Each row is a point on a landscape with many valleys, with its height.
From any point a ball rolls to the lowest of the 5 points nearest to it. It stops when none of these is lower. Distance is the straight distance between rows; heights are no part of it.
Q_762 height 7.74: [  6  20  -2  13 -20 -18   3  -3  -8  10 -12  11  24   7   6 -13   2 -14
  10   5   5 -14   2  -7  10  19 -10 -13   5   8   0  12  -9   3  -5  -6
   4  -5]
Q_395 height 2.12: [  6  15   7  14 -11  -5   7  13 -11  10  -9   2  28   4  10 -21  -1 -17
  16  -4   7  -1   2   1  -1  22 -15  -8  14   8  -1   6 -19   5  -7  -2
   3 -18]
Q_886 height 2.16: [  1   9  -5  -4 -14 -14   3 -11   1   3 -11   9  10   2 -10  -2   4 -10
  -3  10   3 -14 -19  -3  19   8   6  -4  -7   7  -1  21   2  12   4 -19
   3  14]
Q_810 height 1.37: [  9  -6  13  -2   5   2   5  -7  -2  -9  11   9  -3 -11 -12  -3  -3   1
   7  -4   5  12   2  -2   4  -2 -15  12  -2   4   6 -22  -1  -2 -14   5
   6  -8]
Q_342 height 1.96: [ -6   9  -8  -5 -12  -5  -8 -17   0   7  -6   3   5  10 -20  -7  15 -15
 -11   0  -5 -13 -27  18  15  12  20 -16  -8  -2  11  15  -4   8  15 -18
   3  17]
Q_870 height 3.07: [ -4 -10 -10   5   1 -10   1 -19  -4  -4  -7  -6  -9 -15  12   1   5   3
  -6  -2 -12  -3   0  -4  16  -3  11  -9  -1   4  -5  13   1   3 -10 -10
   2   2]
Q_562 height 1.56: [  4  -6  11  -6  -2  -5  11   9  24  -9  17  13  15   2  -3  -3  -3  -4
   9  -1   7   6  10 -14 -22   4 -23   6   9  15   0 -15  -3  11 -18  19
 -10  -6]
Q_752 height 1.92: [-10   5  -9  -7 -14 -10 -19 -15  -7   9  -8  -4  -4  11  -8  -2  24 -16
 -10  -3 -16  -7 -23  28  14  15  27 -31  -3 -11   8   9 -11   6  20 -13
  -5  22]
Q_228 height 0.53: [-18 -11 -10   3   1  -7  -8 -28   3   3  -5 -12 -13  -5  -7   9   6  -2
 -18 -10 -14 -28 -16   5  12  -8  19  -7   5   3  -5  12   0  -9   1 -13
  -3  -1]
Q_879 height 6.33: [-16  -3 -19  17   3   1 -21  -7 -12   0 -11 -30 -34   2 -10  18  12  18
 -11  27 -11  -9 -10   5  -5  -2  17  19   0 -18  -8   2  13 -34  16  -2
 -10  13]
Q_167 height 4.50: [ -1   7  13 -14   7  25   9  32  14   8   3  21  -4  22  13  10  -4  11
   6  -7  20  28  17  -8 -23 -10  -1  26   1   2   0 -14   3  -1  -1  15
  20 -12]
Q_952 height 4.19: [  6  13  10 -16   6  17   1  31   9  -1   9  15  -4  11  18  14  -7  10
   7  -3  12  29  15 -13 -24 -14   8  26  -3  -4  -4  -8   5   5   2  12
  15 -14]
Q_344 height 5.03: [ -9   4   0  14  10  11 -16   2 -12   2 -10 -17 -24  -8   2  18  -6  18
  -1   7  -1 -18   7   4  -1 -13  -3   4  -8 -13   5  -5  20 -21  26  14
   3   4]
Q_787 height 4.93: [  3  15   8 -16   6  18   0  29  13  -2   9  15  -2   9  17  11  -8  14
  10  -7  11  30  17 -10 -25 -13   5  29  -5   0   1  -6  10   5   4  15
  21 -19]
Q_597 height 5.70: [  4 -10   1   3  10  -2   4  -9 -11  -7  -3   0 -10 -14   6  -3   0   9
   1  -5  -7  11   8   5  20  -5  -4  -2  -2  -3  10 -10   0  -2 -11  -1
   8   1]
Q_177 height 1.36: [  9  -4  11  -5   0   0   5   0  16 -16  11   4  14  -4  -7 -12  -2  -3
   9  -3  -3  12   4  -2  -5   3 -20   7  -2  16   2 -18  -2   8 -16   9
   4  -5]
Q_269 height 4.68: [  6  -4  -9   4  16   9 -10   2 -10  -2  -2 -13 -16   0   0   7  -7  17
  -4  -3  -6  -6  14   7   3 -14  -2  -7 -17 -14   4  -4  19 -11  16   8
  -6   7]
Q_418 height 1.93: [ -3   6 -11  -7  -9  -6  -2 -19   4   4  -6   3   6   3 -15  -4   6 -11
 -10   4  -4 -18 -25   8  14  10  15  -9  -9   4   3  17   4  13  13 -18
   0  13]
Q_861 height 5.31: [ 12   1   6 -17   7  12  -2  24  -4  -4  12   6  -5  -2   7  13 -14   7
   4   9   6  17   8 -19 -22 -20   4  17  -5 -12 -13  -2   9   6   3   5
   3 -16]
Q_819 height 2.00: [ -4  11  -5   1 -21 -10  -8 -17  -7   7  -6   4   4  10 -24 -11  18 -20
  -5   7   1  -7 -24   9  20  19  14 -18 -12  -4  13  12  -4  -2  10 -15
   9  12]
Q_57 height 3.25: [ -3  -5  13  -7  -6  -4  21  15  25   1  18  18  15   4   3  -3  -5  -4
  11  -7  13  10  12 -11 -26   5 -18   0  19  13   5  -4  -9  16 -19  22
 -10  -4]
Q_92 height 5.84: [ -6 -14 -26   9   7  -3 -17 -15  -1   0  -1 -31 -25  12 -12  10   5  13
 -17   5 -21  -9  -4   4  -6  -7  14   3  -5  -4 -15   6  11 -26  11  -5
 -13  11]
Q_38 height 4.86: [  2   0   0   9  15  17 -16   2 -14  -1   1 -12 -17  -9  -3  11 -14   9
   6   0  -2 -13  11   6  -3 -17  -5  -2 -14 -12   4  -4  21 -13  23   8
  -2  -5]
Q_31 height 2.70: [ -2  13   7  10 -14   9  29  13   8   5  12   1  33 -10   8 -26 -10 -14
   9  -9  15  10  -3  -4 -19  27 -10   6   9   0   9  -1 -24  16  -9  13
  -7 -16]
Q_549 height 2.34: [  4  11   6   9 -11   9  24  16   2   7   7  -1  34  -3   8 -28  -7 -16
  11  -8  12   8  -4  -1 -16  26  -9   2   9   0   4   0 -27  12  -9   6
  -4 -18]
Q_529 height 1.61: [-13   5  -5 -10 -18 -13 -21 -14  -8   6  -9  -3  -5  12  -5   2  26 -17
 -10  -1 -19  -8 -22  22  11  12  28 -37   2 -14   4   8 -11   5  19 -11
 -10  22]
Q_625 height 1.77: [  8  -3   7  -2   7  -2   4  -1   9 -15   3   0  11  -7  -3 -12   1   2
  10  -4  -4  15   4   1   4   5 -18   6  -2  18   4 -18  -2   6 -11   1
   9  -2]
Q_604 height 5.04: [ -7 -20 -22   2   6  -3  -9 -10   3  -1  -6 -25 -22  12  -9  10   2  11
 -20  -2 -14 -10   1   3   2 -13   9  -5  -3  -5 -15  10   7 -21   4  -6
 -14  13]
Q_504 height 3.75: [  2  16   7   8 -11 -15   3   5  -8   7 -15   9  20   7   8 -12   5  -9
   8   4   5  -6   0  -5  15  16 -11  -8  13  10  -7   9  -9   1  -6 -10
   7   0]
Q_283 height 1.03: [ -3  -3  13  -7  -3  -1  16  13  23  -9  11  10  19   2  -5 -13  -6  -5
   5  -7   8   5   3  -6 -11   9 -22   8  11  14   2 -12  -9  12 -15  13
  -7  -3]
Q_658 height 6.03: [  5   4   5 -15   7  11  -7  27  -1  -7  11   2  -6  -9  12  16 -15   8
   9   6   7  20  10 -18 -22 -20  11  18  -7 -14 -10   0  11   6   6   8
   7 -21]
Q_490 height 5.00: [  9   0   1  -3  16  17 -12   9 -11  -3   7  -4 -15  -8  -9   9 -17   5
   7  -3  -1  -7   4   1  -8 -21  -4   4 -11 -11  -1  -5  18   0  16   3
  -2 -14]
Q_843 height 5.08: [  6  -7   7  -2   0   1  12  11  19   4  17  19   9   6   8   3   0  -6
  19   1  14  15  21 -14 -34  -4 -13  -1  15  12   0 -11  -4   7 -19  27
  -2 -12]
Q_737 height 3.13: [ 10   6  10 -21   6  11   3  27   3   1   9  17  -4  10  14  17  -7   8
   4   4  13  26  13 -16 -24 -17   2  22   0  -9  -9  -8   2   3  -1   8
   6  -8]
Q_996 height 4.49: [  3 -11 -16   2  18   6  -6   1  -8  -4  -5 -12 -17   4   1   6  -5  15
 -10  -5  -4  -1  13   8  10 -13   2 -10 -10 -12   2  -3  12 -12   7   5
 -11  15]
Q_5 height 4.74: [ -1  -3 -15  12  17   9 -13  -1 -10  -4  -4 -18 -16  -4   3   8  -3  16
  -5   3  -7  -9  14   7   0 -15   0  -9 -17 -12   4  -4  19 -17  17  11
  -8   8]
Q_591 height 3.74: [ 14  -3  12 -18   7   9   0  21  -5  -1  12  12  -8   1  -1  12 -11   4
   3  10  14  15   6 -16 -18 -17  -3  16  -6 -10 -10  -5   7   4   0   1
  -5  -8]
Q_974 height 1.40: [ -4   9  -6  -2 -14  -9  -2 -14  -2   5  -8   8   6   6 -19  -7   8 -16
  -9   8   1 -17 -24   7  18  16  14  -8  -8  -1   9  17   1   9   8 -21
   2  14]
Q_718 height 3.38: [  6  15   4   3 -17  10  37  12  11  13  17   1  35  -4  12 -26 -13 -14
   6  -9  19  17   1  -5 -25  30  -8   6   3  -1   9   5 -24  16  -5  13
  -9  -7]
Q_907 height 2.61: [  3   3  -9  -4  -3 -15   3 -13   7  -1 -10   4   9  -3   4   0   3  -2
  -3   7  -9 -11  -9  -3  15   5   3  -4  -5  10  -7  24   5  16   0 -17
   2  13]
Q_101 height 6.61: [  5  -6   6  -2   6  11  14  13  16  10  17  22   6  11  15   4   1  -6
  22   0  18  17  23 -10 -37  -7  -7  -3  16  12   2 -13  -7   5 -19  26
   6 -16]
Q_303 height 5.71: [  4   3   5 -13   8  12  -8  27  -2  -7   8   0  -7 -11  10  14 -16   2
  11   6   4  15   7 -16 -19 -23  10  16  -7 -15 -10   0  10   4   5   7
   3 -24]
Q_598 height 4.70: [ -5 -17 -23   3   9  -1  -9  -8  -2  -2  -6 -22 -19   6  -4   7   1  12
 -18   0 -11  -7   5   4   3 -11   8  -7  -5  -9 -10   9   9 -18   3  -2
 -15  18]
Q_770 height 6.30: [ -6  -9 -26  14   3  -1 -20 -15  -4  -1  -3 -35 -29   6 -13  12   5  13
 -13  12 -17  -8  -2   5  -9  -3  16   8  -5  -8 -13   3  11 -31  13  -2
  -8   7]
Q_780 height 4.11: [-14  -4 -10   2  -1  -3 -11 -31   4   0  -2  -9  -7  -9  -5   4   9  -7
 -19  -8 -17 -30 -21  14   8  -2  24 -11  -1   8   1  10   1  -4   9 -11
   1  -3]
Q_425 height 4.20: [ 14  -4  10 -15  12  11  -3  19  -5  -3  11   8  -9  -1  -8  12 -15   3
   2   7   8  11   4 -12 -13 -21  -6  14  -9  -9  -9  -5   7   7   5  -2
  -6 -11]
Q_856 height 2.13: [ 11  13   3  12  -8   2  11  12  -8  13   1  -1  33   6   6 -29  -4 -19
  17  -7   4   4   5   1  -5  25 -12  -7  11   4  -1   3 -26   8  -4  -3
   0 -20]
Q_698 height 5.21: [  5   9   7 -17   8  15  -4  31   6  -3  10  11  -2   0  18  15  -8  11
   8   0   9  29  16 -16 -24 -16   8  23  -6  -9  -3  -3   7   6   5  14
  12 -17]
Q_2 height 5.69: [-12  -3 -20  17   5   7 -18  -7  -7  -1 -11 -31 -24  -1  -3  14   6  16
  -9  20  -9  -8   2   1  -4  -6  12   7 -10 -18  -6  -1  16 -32  15   7
  -7  11]
Q_400 height 2.87: [ -2  -6 -12   0  -1 -10   1 -22   3  -2  -5  -3   0 -15   5   2   5  -3
  -7   1 -15 -16 -10  -2  10  -1  15  -6  -6   7  -4  22   2   9  -3 -13
   3   2]
Q_496 height 4.15: [-11   8  19   5 -17   2  33  13  17   5  17  12  22 -13  11 -13 -11  -8
   7 -12  19   7   4  -9 -25  22 -14   3  16   4  16   3 -17  18 -14  21
  -8 -13]
Q_938 height 2.19: [  1   7   7  -2   2  -7   5   6   3  -5 -10   2  17   3  10 -15   0   0
   9  -3  -4  10   1   4  16  10 -17   1   7  19  -7  -1  -8  10  -5  -8
  10   8]
Q_89 height 2.81: [  3   4  -2  -2  -4 -14   3  -6  -1  -2 -10   4  10  -2  11  -5   2   2
  -2   4  -7  -1   0  -4  15   7  -3  -4   1  17 -11  17  -1  14  -4 -14
   6  15]
Q_194 height 4.69: [  6  -6   3   5   6  -3   2 -12  -5 -14  -1  -1  -2 -15   8  -4   2   9
   7  -3  -9  13   9   3  17   0  -5  -1  -3   7   6 -12  -1   2 -11  -1
  12   0]
Q_202 height 5.09: [-10   3  -9  17   8   9 -16   0  -9   2 -11 -21 -22  -6   2  17   0  18
  -5  13  -4 -16  10   5  -1 -10   6   2 -12 -19   1  -7  20 -25  20  11
  -3  10]
Q_14 height 2.80: [  2   9   7   2  -5 -13   5   5  -3   2 -16   5  16   5  10 -10   3   0
   5   3  -1   0   1  -1  16  11 -11  -3   8  18  -9  10  -6   9  -4 -11
   9  12]
Q_426 height 4.79: [  1  15   9 -13   8  23   4  29  20   2   5  18  -5  16  11  10 -10  15
  10 -16  15  30  17  -6 -23 -11   4  35  -3   5   4  -7  10   7   4  20
  25 -22]
Q_45 height 4.32: [  9 -11   2  -1  14   6   0   0 -13  -4   2   3 -14  -4  -3   2  -6  13
  -3  -7  -1   6   6  10  17 -12  -7  -2  -8  -8  12 -13   6  -3   1  -3
  -4   6]
Q_801 height 3.58: [ 19  -6   7 -13  15  10  -1  10  -9  -2  11   6 -13  -1 -12   9 -15   3
   3   1   5   4   1  -1  -5 -16  -8  12 -11 -10   0 -11  13   3   8  -2
  -8  -8]
Q_375 height 2.77: [  0   8  11   4  -6  -8   7  11  -3   5 -12   3  21   4  11 -19   2  -5
  11  -2   5   0   0   0  14  14 -17  -1  17  12  -4   5 -13   4  -6  -6
   9  -1]
Q_979 height 2.67: [  2   7  11   2  -4 -11   5   9  -3   2 -15   5  19   5  10 -14   3  -2
   7   0   2   4   1   2  14  11 -15  -2  13  17  -7   4 -11   8  -4 -12
   9   7]
Q_424 height 3.36: [ 15  -7  11  -8  13   8   1   2 -11  -3   7  12 -15  -2 -14   4 -10  10
   3  -4   6   6   3   3   7 -13 -10  10  -7  -7   9 -15   6   1  -1  -1
  -6  -2]
Q_532 height 2.27: [  0  15  -5   0 -18 -14   3 -13  -1   8  -9  10  10   6 -17  -4   8 -14
  -4   9   6 -18 -19  -3  21  14   6  -8  -7   1   6  16   0   5   3 -17
   3  11]
Q_758 height 1.24: [ -7   5  17   8  -6   3  15  18   4   2  -2  -2  28  -3   4 -25  -2 -12
  11  -7  10   4  -3   5   0  20 -16   4  16   7   0  -7 -20   7 -13   4
   2 -13]
Q_387 height 1.12: [ -8  -4  17  -4  -8  -2  26  18  23   8  19  22  12   0   5  -3  -8  -4
  10 -10  19   9  10  -8 -24   8 -19   2  26   9  11   0 -12  17 -19  21
 -11  -2]
Q_10 height 5.20: [ -8 -11 -20  -2   2  -7 -20 -22   1   1  -1 -26 -26  14 -17  11   2  12
 -23  -4 -23 -15 -10   9  -3  -6  14   2   4   9 -13   7   6 -24  13 -13
 -11   9]
Q_695 height 3.16: [  3  -7  10  -6  -1  -2  14   9  24  -3  19  16  12   4   3   0  -3  -6
  12   1  11  10  16 -14 -29   1 -19  -1  13  14   3 -11  -5  10 -21  22
  -8  -7]
Q_143 height 4.94: [  0   1  11   8  14  16 -17   7 -14   1   0 -11 -21 -15  -7  15 -15   6
   7   1  -1 -15   7   4  -7 -21  -5   5  -4 -12  -2  -4  22  -8  25   7
   5 -12]
Q_639 height 1.39: [  3  -2  11  -5   3   1   5   9  12 -11  -2   0  21   0  -3 -17   0  -2
   7  -6   0  13   1   5   5  10 -23   7   6  16  -2 -12  -6   7 -11   2
   6   1]
Q_337 height 3.43: [  9  -1   1  -1   5  -7   2  -4   2  -9  -7  -2  12  -6  11  -9   5   5
   6  -3 -11  14   5   4  13   6 -11  -1  -2  17  -4   0  -3  11  -8  -7
  13   8]
Q_104 height 3.11: [  8   0  -5   0   2 -12   1  -8  -1 -10  -8   2   7  -9  15  -4   4   6
   4   0 -12   7   5   2  13   3  -4  -5  -2  15  -8   8  -1  12  -4 -10
  10   8]
Q_197 height 1.25: [ 12  -6  17  -8   3   3   6   4   0  -2  12  19  -8   0  -9   9  -7   0
   5   8  15  11   3 -18  -9 -13 -11  16   2  -7   1 -20   1   0 -14   7
  -1 -11]
Q_174 height 3.02: [ -8 -15 -15   3   0  -9  -2 -24  -2  -2  -6  -9  -8 -12   3   7   4   0
 -14  -6 -10 -20 -10  -1  12  -5  16  -7   1   3  -5  15   2   0  -5 -12
  -1  -3]
Q_701 height 2.66: [ -8   6 -10  -8  -7  -6 -16 -18  -3   4  -6  -2   2   8 -10  -5  17 -15
 -13  -2 -13 -16 -26  25  13  11  25 -20  -7  -4  11   9  -4   9  20 -15
   1  15]
Q_353 height 3.01: [  3  12   6  11 -10 -12   5   8 -11  11 -12  10  25   6  10 -17   0 -12
  13   0   5  -7   2  -1  10  18 -14  -7  15  10  -5   7 -13   3  -6  -4
   7  -8]
Q_66 height 4.14: [-18 -10 -10  -2  -3  -5 -14 -25   3   4  -4 -19 -21   7 -15  12   4   5
 -26  -8 -19 -25 -15  14   9  -6  16  -1  10  12  -7   3   2 -18  10 -16
  -7   7]
Q_77 height 1.57: [  1  10   8  13  -9   4  15  14  -3   7  -2  -3  31   0   8 -25  -5 -15
  16  -7   8   5  -1   3  -6  24 -15  -1  15   4   1   1 -24   7  -6   1
   2 -19]
Q_742 height 2.23: [-10   7  -7  -5 -13  -6 -17 -14  -7   9  -8   1  -1  12 -13  -7  19 -16
  -9   1  -8  -8 -26  25  17  15  23 -23  -6  -9  14  10  -7   5  18 -15
   1  19]
Q_50 height 2.17: [  9  13   1  10  -9   5  18  14  -3  12   5  -5  36   3   9 -30  -7 -16
  15  -9   9   9   3   3 -12  27 -12  -1  11   2   0   2 -27  13  -6   0
  -3 -19]
Q_704 height 2.73: [  4  -1 -12   1  -1 -14   5 -15   2  -5  -6  -1   6 -10  13   0   4   1
  -1   3 -12  -3  -2  -5  12   2   6  -5  -6  13  -7  18   3  15  -4 -14
   3   6]
Q_235 height 6.20: [-19   4 -15  14   4   8 -18   1 -11  -1 -13 -27 -30  -4  -5  20   9  20
 -13  29  -7 -12  -6   5  -3  -5  13  16  -1 -23  -5   0  17 -29  18   0
  -7  18]
Q_993 height 3.91: [ -3 -15  -7   2   9  -3   1  -9 -10  -4  -9  -4 -16  -8   9   5   1  12
 -10  -7  -6   0   8   2  21 -11   5  -9   0  -9   2   2   3  -5  -8  -4
  -3  10]
Q_279 height 2.79: [ 12  -9  12  -1   7   3   1  -3  -9  -7   6   7 -13  -7  -9   2  -6   7
   1  -2   5   9   2   3  13 -10 -10   7  -3  -4  13 -21   4  -2  -9   1
   2  -1]
Q_556 height 1.10: [ -6   5  16   5  -6   0  13  18   7  -3  -3   1  25   1   2 -21   0  -6
   9  -9  10   6  -3   4   3  17 -20   4  18  11   1  -5 -16   5 -11   1
   4  -7]
Q_606 height 2.07: [ 16  -7  15  -7   7   7   3   4  -6  -4  11  13 -12   0 -13   8 -10   4
   3   3  11   8  -1  -4  -1 -13 -12  14  -2  -7   3 -17   4   0  -7  -1
  -4  -6]
Q_410 height 2.11: [ 11  -4   7   1   3   0   3  -6   3 -14   6   2   6 -13  -4  -9   0   3
   8  -5  -4  12   5   0   8   3 -13   6  -3  12   7 -19   0   2 -12   3
  12  -4]
Q_467 height 7.20: [  2  17   1  10 -18 -18   0  -2  -6  10 -12  11  21   7   3  -9   4 -12
   6   9   6 -14   2 -11  16  17  -7 -13   4   6  -1  14  -4   1  -5 -10
   8  -1]
Q_883 height 4.21: [-11   1 -14  -2  -2  -4 -14 -29   7   2  -2 -10   0  -3  -7   2  11 -12
 -13  -5 -17 -27 -23  16   5   3  24 -14  -9   7   5  10   2   5  16 -14
   2   2]
Q_189 height 4.67: [  1  18  -4   7 -23 -15  -1  -9  -4   8 -10  11  15   5 -12  -6   9 -16
  -1  10   8 -17  -9  -9  18  15   5 -10  -7   1   4  16  -1  -2  -2 -11
   6   3]
Q_882 height 4.92: [ -4   4   7  12  11  16 -16   4 -12   0  -4 -13 -21 -10  -3  15 -12  10
   5   0  -1 -16   8   5  -3 -18  -6   0  -8 -12   3  -3  23 -14  26   8
   2  -7]
Q_587 height 1.02: [ 10  -7  16  -3   1   3   7  -3   3  -7  12  16  -2  -7 -11   4  -5  -2
   9   7  10   8   2 -16  -6  -7 -15  15   0   3   4 -23   0  -4 -16   9
   1 -14]
Q_790 height 4.71: [ -3 -10 -20   6  15   6 -13  -4  -6  -3 -10 -22 -19   4   0   5  -1  17
  -9   0  -7  -6  12   5   4 -12   5  -8 -14 -14  -3   2  13 -19  11   4
 -12  15]
Q_407 height 2.74: [  4   1  -5  -4   0 -13   4 -12   3  -5  -9   3   8  -6  11  -3   4   3
   0   3  -8  -1   0  -4  14   2   1  -5  -3  15 -10  18   1  15  -4 -14
   7  10]
Q_75 height 1.87: [ -4  15  -4   4 -22 -10  -2 -16  -3   7  -5   6   9   7 -21 -10  13 -17
  -5   9   6 -10 -22   2  20  18  13 -15 -12  -4  13   9  -2   0   3 -16
   7   9]
Q_621 height 1.90: [-12   2  -3  -5 -28 -19 -22 -16 -16   7  -7  -3 -10  10  -7   3  29 -16
  -9  -1 -21  -2 -23  19  13  15  27 -41   2 -16   6  14 -14   0  18 -10
 -13  22]
Q_990 height 2.45: [-12   3  19   0 -12  -1  32  16  18   2  12  15  21  -7   5 -10  -9  -5
   5 -12  18   3   2  -8 -19  17 -18   6  22   7  13   0 -15  15 -16  19
 -10  -7]
Q_458 height 2.49: [  1   9  -3  -1 -12 -15   4  -9   1   4 -12   9  10   1  -5  -3   1  -8
  -7  11   1 -12 -14  -6  18  10   2  -5  -3   8  -6  23   1  10   1 -17
   2  14]
Q_914 height 1.01: [ -8   0  17  -1  -2   3  12  18  13  -7   0   3  24   1  -2 -19  -2  -6
   6  -8   8   6  -4   5   1  15 -23   8  15  11   0 -11 -13   8 -13   5
   0  -2]
Q_946 height 5.18: [  7   0   5  -7  14  16  -9  19  -8  -3   7  -4 -10 -13  -3  14 -17   0
   8   3   3   2   5 -13 -15 -25   2  12  -7 -14 -12  -3  14   2  13   4
  -3 -21]
Q_505 height 6.16: [-16  -3 -18  16   1   2 -19  -7 -11  -3 -11 -31 -32  -2  -6  19   7  18
 -11  23 -11  -8  -5   4  -4  -4  16  14  -4 -20  -6   0  13 -32  13   2
  -7  13]
Q_874 height 5.72: [ 10  19  -3  17 -15 -13   4   2 -11  14  -5  10  29   9   5 -17   0 -14
  12   1   4 -10   8  -5   5  23 -10 -14  10   9  -1   9 -12   2  -5  -4
   2 -12]
Q_349 height 3.00: [ -3  -1 -15  -3   0  -7  -2 -28   6  -1  -4  -6   2  -9  -2   2   6  -8
 -12   2 -15 -21 -15   4  10   0  18  -7  -9   9  -5  20   3  10   4 -14
   2   0]
Q_809 height 5.81: [ -8  -8 -23  17   3   2 -18  -9  -7  -3  -5 -35 -27   3  -8  14   8  15
  -9  16 -12  -8  -1   2  -6  -6  16   5  -7 -14 -13   2  13 -32  12   4
  -7   9]
Q_837 height 3.30: [ -8  11  13   6 -16   6  33  12  13   5  14   6  29 -13  11 -20  -9 -12
   6  -9  20   8   0  -7 -21  24 -11   8  10   2  14   0 -18  15 -12  19
  -9 -15]
Q_299 height 4.53: [ -6 -19 -19   2  10  -3  -5  -7  -1  -3  -7 -18 -18   3  -2   6   2  12
 -16  -5  -9  -6   7   3   9 -15  10  -9  -2 -10  -7   9   7 -15  -1  -3
 -11  17]
Q_544 height 3.44: [-10 -18 -11   5   4  -7   1 -15  -6  -3  -8  -8 -15 -11   7   7   6   6
 -14  -6  -8  -7   2   0  17 -12  12  -7   3  -4  -5  10  -1  -6 -10 -11
  -3   8]
Q_166 height 3.19: [  5  -4  14  -2   2   5  11  12   8   8  13  23  -1  11  12   7   3  -4
  18   7  18  17  19 -18 -27  -7  -7   5  12   3  -2 -20  -5  -3 -21  22
  10 -16]
Q_484 height 1.20: [  3  -3  12  -5  -1   0  13  10  21 -14  10   5  18   0  -7 -12  -3  -2
   7  -5   4   9   1  -4  -8   8 -24   6   5  17   1 -16  -5   8 -16  13
  -3  -2]
Q_497 height 4.25: [ -4 -15 -11   2  13   1  -2  -3  -9  -4  -7  -8 -18  -2   4   6   1  15
 -11  -5  -4   0   8   7  15 -13   6  -9  -5 -12   3   2   6  -8  -2  -3
 -10  17]
Q_645 height 0.58: [-10   1  18   1  -8   1  20  18  20  -4   7   6  24  -4  -1 -15  -3  -8
   4 -10  15   2  -2  -3 -12  15 -24   8  16   6   7 -10 -15  11 -16  13
  -7  -6]
Q_613 height 2.18: [ 15  -4  16 -16   6   4   7  14  -1   1  10  19  -8   5   1  15  -9   0
   2  12  15  15   6 -19 -14 -16  -8  16  -1  -7  -8 -12   3  -1  -8   4
  -1  -8]
Q_664 height 4.95: [  9   5   7 -19   9  11  -1  30  -1  -3  11   7  -5   0  12  15 -11   8
   8   6   8  25  10 -19 -21 -18   8  20  -6 -13 -10   0   6   6   4   9
   4 -17]
Q_699 height 5.07: [ -4 -10 -24  13   9   5 -15  -7  -5  -3  -5 -27 -18   2   2   9   4  14
 -10   9 -11  -6  10   3  -4 -11  11  -3 -11 -14  -7   3  15 -26  12   6
 -11  13]
Q_486 height 3.82: [  3  -7  -6   5   5  -8   2 -13  -4 -10  -5  -2   0 -15  17  -4   4   7
   1  -2 -12   8   5   0  17   0   2  -7  -5   8  -1   4  -1   9  -9  -7
  11   5]
Q_364 height 1.84: [ -6  10  14  10 -12   8  22  15   9   3   7   1  30 -10   6 -25  -6 -14
   9 -10  14   5  -4  -1 -11  24 -13   6  14  -1   7  -2 -22  11 -13  11
  -5 -19]
Q_622 height 4.48: [  7  -9   7   1   8   0   2  -8 -10  -8   3   4 -10 -12   0   0  -2  10
   3  -7   0   9   2   5  18  -3  -7   4  -4  -1  13 -19   3  -2 -10  -1
   6   3]
Q_33 height 3.26: [  1  11   4  -1 -11 -17   5  -1  -4   6 -16  10  15   4   6  -6   1  -1
   4   6   2  -6  -5  -7  19   9  -6  -4   5  11  -8  17  -5   9  -2 -13
   8  13]
Q_753 height 2.48: [  8  -7   9  -3   0  -1  12   5  19  -1  17  17   8   3   4   4  -2  -5
  15   3  12  10  14 -18 -30  -2 -16   1   9  12   1 -16  -5   4 -21  24
  -2 -11]
Q_341 height 4.33: [ -6 -17 -16   2  10  -3  -1  -6  -7  -3  -8 -11 -19   1   2   7  -1  11
 -16  -7  -6  -2   8   4  13 -13   5  -8  -3 -10  -5   4   6 -13  -1  -4
 -12  14]
Q_434 height 4.43: [  1   4  15  -7   5  18   9  24   8   9   5  25  -4  21  17  14   3   3
   9   0  24  24  16 -13 -24 -11  -2  16   9   2   0 -16  -3  -5 -11  18
  17 -13]
Q_998 height 1.50: [  8  -6  16  -6  -2   2   7   6   5   5  12  24  -3   4   2  12  -1  -3
  10  11  17  12  11 -22 -22 -10 -11  11   5  -1  -4 -21  -3  -4 -19  15
   2 -13]
Q_231 height 2.38: [ -2   5 -13  -8  -5  -3  -7 -22   3   3  -4   0   5   0 -14  -1  10 -14
 -10   2  -9 -19 -25  14  12   6  22 -11 -11   6   4  16   1  11  14 -17
   1  11]
Q_508 height 2.63: [ -8   7 -13 -10  -7  -6 -20 -18  -3   6  -5  -6   2   8  -8  -3  21 -14
 -11  -2 -20 -14 -22  28  12  11  26 -27  -5  -5   8   6  -6   7  21 -13
  -4  20]
Q_896 height 4.97: [-13 -11 -18  -1   0  -8 -19 -24   2   4   1 -22 -23  13 -17  11   4  12
 -26  -8 -24 -19 -12  12   1  -8  15   0   4   9 -11   4   3 -24  13 -13
 -12  10]
Q_928 height 4.62: [ 10  -8  -1  -1  18   9  -5   3 -12  -2   3  -1 -16   1  -3   5  -8  15
  -2  -8   1   3  10  11   9 -15  -6  -1 -10 -11   9  -8  12  -4   6   0
  -7   6]
Q_252 height 5.60: [-20   2  -8   1  -3  -2 -16 -32   3   1  -5 -11  -7  -3  -5   6  14  -9
 -22  -8 -20 -29 -20  22  10  -1  26 -13   2   8   2  -2  -2 -10  16 -11
  -1  -2]
Q_334 height 4.65: [  0 -12  -2   3  11  -3   3  -8 -15  -7  -5   1 -16 -11   8   2   1  11
  -5  -8  -2   7   9   5  22  -8  -2  -5  -1  -6  10  -7   2  -4 -10  -3
   3   6]
Q_234 height 3.77: [-13 -19 -12   3   4  -6  -5 -17  -2   1  -8 -15 -19   2  -6   8   3   5
 -21  -8 -10 -16  -7   2  13 -14  15  -4   6  -3 -10  13   1 -13  -3 -11
 -11   7]
Q_446 height 4.91: [ 13  -4   0  -3  21  13  -9   4 -13  -3   3  -4 -14  -1  -5   5 -12   9
   1  -7  -2  -2   9   9   1 -16  -7  -1 -13 -10   7  -9  15  -4  14   2
  -8  -1]
Q_53 height 2.06: [ -8   8  -2  -2 -21  -8  -8 -15  -8   8  -5   2  -2  11 -20  -8  19 -18
  -6   2  -1  -3 -25  13  19  18  21 -22 -10  -7  17   9 -10  -1  12 -16
  10  16]
Q_539 height 1.94: [ 10  -1  17 -11   0   6   5  19   1   5   8  22  -6   8   7  15  -4   1
   6  11  20  19   9 -20 -20 -15  -6  14   5  -4  -6 -15  -2  -2 -13  11
   5  -8]
Q_489 height 4.51: [-10   8 -15  -6  -1  -2 -21 -24   3   3  -2  -7   4   5  -4   1  17 -16
 -12  -4 -19 -20 -21  27   7   8  27 -24  -8  -1   5   2  -4   5  23 -12
  -1  10]
Q_748 height 4.96: [ 10  -1   4   2  19  17 -13   5 -14  -3   3  -5 -14  -6  -5   7 -15   8
   7  -2  -2  -8   9   5  -7 -19  -6   1 -14 -13   3  -8  19  -5  20   7
  -3  -9]
Q_512 height 3.51: [ -3 -14  -8   7   5  -6   3 -14  -9  -6  -4  -4 -11 -14  12   1   4   9
  -6  -5  -7   1   8   1  19  -7   8  -8   0  -1   3   7   0  -1 -10  -6
   6   5]
Q_807 height 1.17: [ 10  -7  11  -3  -2  -3   6  -3  16  -7  17  11   7  -4  -6  -2  -3  -5
  11   3   6   9   7 -13 -17  -2 -16  12   1  10   2 -20  -1   1 -22  16
  -2 -10]

For each start below, name the point where the ball stops.
Q_874 => Q_645
Q_762 => Q_645
Q_512 => Q_974
Q_50 => Q_645
Q_504 => Q_645
Q_486 => Q_974
Q_5 => Q_228
Q_104 => Q_974
Q_861 => Q_587
